Each row is a point on a tangle of strands that fork, close into loops and nearly touch. The rows are in no order.
Two points are linked if the straight distance between their rows is under 44.7. Some points are linked to none.
Q_880: [ 11  21 -60  34  40 -17  -8 -19]
Q_223: [ -2 -26  51 -46 -60  27  17  10]
Q_961: [ 21   2 -72  15  36 -10  -5 -19]
Q_167: [-42  35  -5  19  23  -9  11  -7]
Q_184: [ 31   8 -14 -18  55 -42 -87  19]
Q_111: [ 18  16 -41  33  58 -42 -51  -9]
Q_959: [  8  20  45 -49 -55  -4 -10  -7]
Q_951: [-22  14 -11  23  -3  15  40  -1]
Q_129: [ 36  10  24  -9 -61  11  25   4]
Q_185: [ 19  18  39 -50 -53 -22 -32 -26]
Q_572: [ 44 -15  24 -10 -62  22  25   6]
Q_112: [ 17  23 -52  35  51 -32 -32 -17]
Q_903: [ 21 -28  34 -59 -59   1  -5 -16]
Q_962: [ 10 -10 -74  15  33   2  16 -19]
Q_25: [ 61 -39  20 -21 -63  14   9  -6]
Q_79: [-24  -9 -31  21  10  19  45  -2]
Q_437: [ 39  19 -22 -35  41 -25 -78  18]
Q_324: [ 25   6 -54 -42  35 -10 -42  -5]
Q_557: [ 29 -29   1 -43 -38 -37 -29 -64]
Q_263: [ 18   0  -9  -2  61 -50 -85  15]
Q_605: [-44  48  18  28  22 -17  -2   2]
Q_329: [-14 -46 -11  34   9  41  54  16]
Q_510: [ 31 -25  31   2 -53  37  40  19]
Q_704: [  1  23  13  13 -37  15  39   8]
Q_266: [-32 -74  -3  20  34  48  33  17]
Q_59: [-23 -53  53   7 -16  57  39  35]
Q_395: [  4 -46 -56  32  24  24  39   0]
Q_521: [ 22  24  18   5 -52  14  33   5]
Q_78: [ 24 -34  22 -62 -53 -10 -14 -32]
Q_422: [-20 -29  51 -33 -44  37  33  21]
Q_887: [  9  14 -19  56  61 -51 -51   0]
Q_188: [-46  36  18  41  40 -31 -23   3]
Q_747: [-38  29  34  -9 -26  14  27   8]
Q_734: [  8 -26  46 -60 -60  15   3  -3]
Q_869: [ 19 -56 -70 -10  33  21  12  -7]
Q_36: [-32 -10 -46 -17  39   2   1 -17]
Q_60: [-31 -67 -25   5  34  38  30  10]
Q_558: [-16  54  53  50   4 -33 -20  20]
Q_952: [  2  30 -18  67  49 -42 -29  -3]
Q_463: [-44  54  52  -1  -9  -8  -2  11]
Q_625: [ 23 -26 -66 -44  27  10 -15  -4]
Q_963: [-17  13  41 -27 -47  18  24  10]
Q_141: [-31 -71  15  27  27  57  36  28]
Q_705: [-29   4   1  31  69 -52 -57   9]
Q_131: [ -9  55  25  23 -18  -5  15   4]
Q_426: [ -6  24  48 -37 -51   7   7   3]
Q_456: [ -7  54  12  43  -5 -14  10   4]
Q_536: [ -2  -1 -11  10  66 -53 -76   9]
Q_444: [ -8  49  -7  50  12 -16  13  -4]
Q_434: [ 38  19 -38 -43  34 -15 -62  11]
Q_506: [ -6  42 -27  52  26 -20   6 -11]
Q_43: [-30 -61  36  19   3  55  41  34]
Q_313: [ -6   1   4  24 -24  26  52  10]
Q_29: [  4  32 -48  48  26 -14   9 -17]
Q_913: [-25 -29 -53 -24  37   9   6 -12]
Q_97: [ 42 -59  55   5 -40  50  18  32]
Q_709: [-23 -53 -47 -10  35  25  22  -4]
Q_135: [ 11 -17  18  17 -40  33  53  20]
Q_312: [  1  53  44   5 -33  -9  -2   5]
Q_566: [-42  24  10  38  57 -43 -38   4]
Q_296: [-48  41  31  -5 -10   5  19   8]
Q_776: [ 51   8  16 -33 -60 -13  -8 -22]
Q_525: [ 25 -48 -69 -28  29  14  -2  -2]
Q_110: [ 18  54  52  -3 -42 -19 -21   2]
Q_132: [ 25  29  48 -36 -45 -29 -44 -20]
Q_494: [  6  -9 -58 -35  37  -5 -26 -14]
Q_175: [ 28 -33  10 -53 -46 -21 -19 -47]
Q_737: [-28 -37  52 -17 -33  47  38  29]
Q_541: [  5 -16 -63  25  24  11  32 -13]
Q_207: [-36  28  -9  19   8   5  27  -5]
Q_116: [-44   3 -34  -2  32   2  12 -11]
Q_652: [ 23  43  56 -16 -42 -27 -35  -5]

A piece is two or more points that can be reached from each other along the links. Count, over all rows, the pieces, the separate loops (a circle has one, a figure eight two, a Y none), the forks (points with three links) and the tips (points with one).
pieces: 3
loops: 1
forks: 4
tips: 8

A tip is a point with one link. Name the tips that can be reached along the links from each point below, in the order of the rows.
Q_36: Q_557, Q_116
Q_521: Q_25, Q_79, Q_869
Q_541: Q_395, Q_952, Q_463

How many points has the smallest loop of links through each point below? Write 0 if it is on no loop.
Q_521: 7
Q_652: 0
Q_175: 0
